Each row is a point on a tangle of strands that fork, close into loops and nearly touch. The rows are in no order.
In the rows, zero is written as 100.
Points whose rows are less than 38.7 apart are linked; no others are.
K128: 75,65,97,109,99,60,106,119,77,70,41,114,86,125
K945: 124,134,109,116,105,151,68,55,131,126,130,68,109,42
K427: 93,106,114,119,100,100,102,104,114,60,69,93,110,109
K770: 96,97,133,125,139,99,99,56,159,97,69,74,119,88
K725: 87,49,67,82,92,69,103,109,56,129,123,145,78,128
K333: 91,93,120,124,133,107,94,60,136,122,91,88,114,72
K445: 99,104,122,123,125,118,90,50,139,126,101,82,115,65
K494: 101,89,86,101,120,100,91,86,81,99,129,123,95,97
K765: 79,73,80,89,83,61,135,124,60,103,80,125,87,138
K39: 85,71,75,88,106,71,106,104,66,109,99,132,84,127
K477: 99,104,90,85,88,81,126,114,79,98,100,112,96,131
K438: 126,140,115,100,107,134,71,89,126,92,113,63,107,59
K794: 124,137,108,109,110,143,68,72,118,107,126,71,107,51
K696: 85,73,63,88,78,97,110,123,48,130,146,143,90,122
K86: 92,102,129,122,128,106,100,66,154,108,80,78,118,84
K700: 126,136,116,102,106,125,77,96,127,80,104,66,109,70
K25: 104,121,116,117,105,114,88,96,117,78,96,90,113,89
K281: 124,131,97,67,79,101,112,125,100,103,118,91,98,110
K985: 79,66,91,100,99,54,112,116,70,79,55,120,80,133
K594: 91,88,81,88,100,78,118,108,75,100,100,128,93,124
K553: 120,125,88,61,54,119,126,165,94,81,96,75,92,106
K63: 69,78,111,123,99,82,109,113,101,65,44,102,101,116
K941: 120,125,97,72,57,103,125,146,98,88,95,79,95,118
K665: 116,131,130,113,100,124,84,98,141,79,93,63,118,75
K633: 83,87,118,125,123,109,92,75,124,118,94,99,111,80
K603: 118,133,88,58,69,127,109,153,88,101,127,84,92,94
K480: 95,112,114,121,112,118,86,87,106,93,107,95,111,81
K422: 111,120,95,80,80,92,119,118,89,98,109,100,101,124
K373: 113,126,133,119,110,125,88,82,150,102,95,62,123,71
K969: 113,111,85,86,101,98,103,98,82,116,141,119,97,111
K53: 105,100,77,86,84,99,110,110,67,125,148,127,98,117
K776: 88,49,83,100,106,63,74,104,60,108,94,145,76,118
K560: 79,66,83,93,96,54,118,112,64,91,66,126,83,137
K590: 110,111,119,125,126,125,90,35,144,130,106,74,115,63
K393: 83,58,85,105,117,81,78,99,72,101,95,137,85,108
K772: 82,95,111,116,98,93,110,108,105,59,61,95,106,115
K357: 116,131,85,54,60,126,120,165,85,83,111,76,88,100
K350: 90,74,86,106,119,91,86,90,76,98,114,128,87,101
K812: 110,119,94,80,63,90,129,134,88,94,98,91,98,129
K644: 109,101,85,94,116,95,97,84,81,106,136,122,95,103
K394: 121,130,96,60,73,113,112,137,98,107,120,84,98,104
K497: 89,45,71,90,105,63,84,104,59,121,111,149,74,127
K535: 103,120,117,113,98,107,95,102,118,64,87,84,112,98
K610: 122,133,119,116,110,140,79,50,145,129,113,61,114,45
K992: 119,130,126,117,109,135,81,67,144,114,105,59,121,55
K511: 87,93,111,122,117,114,85,81,109,106,102,106,111,80
K184: 96,92,137,124,140,93,102,59,168,88,54,73,117,93
K842: 68,71,105,115,97,72,106,117,95,65,38,108,93,121
K549: 88,63,67,85,86,78,113,115,57,129,128,141,86,128
K473: 96,92,77,87,74,99,114,120,57,124,143,132,96,119

A fork is a point with three links, a tip a point with one. Leave the first point through the second and follow the links. Name the first fork or tip that comes.
K772, K63 | K765
K941, K553 | K422
K422, K477 | K39
K184, K770 | K333

A piece is two or more points that can be reached from each other along the links. Count, over all rows, the pieces, the separate loops (a circle has one, a figure eight two, a Y none), the forks (points with three links) and the tips (points with one).
pieces | 4
loops | 3
forks | 2
tips | 4

Name the points in between on the shortest way along the links from the first point to the second, in order.
K969, K549 | K53, K473, K696
K610, K665 | K992, K373
K812, K39 | K422, K477, K594
K25, K445 | K480, K511, K633, K333
K53, K393 | K969, K644, K494, K350
K594, K603 | K477, K422, K281, K394
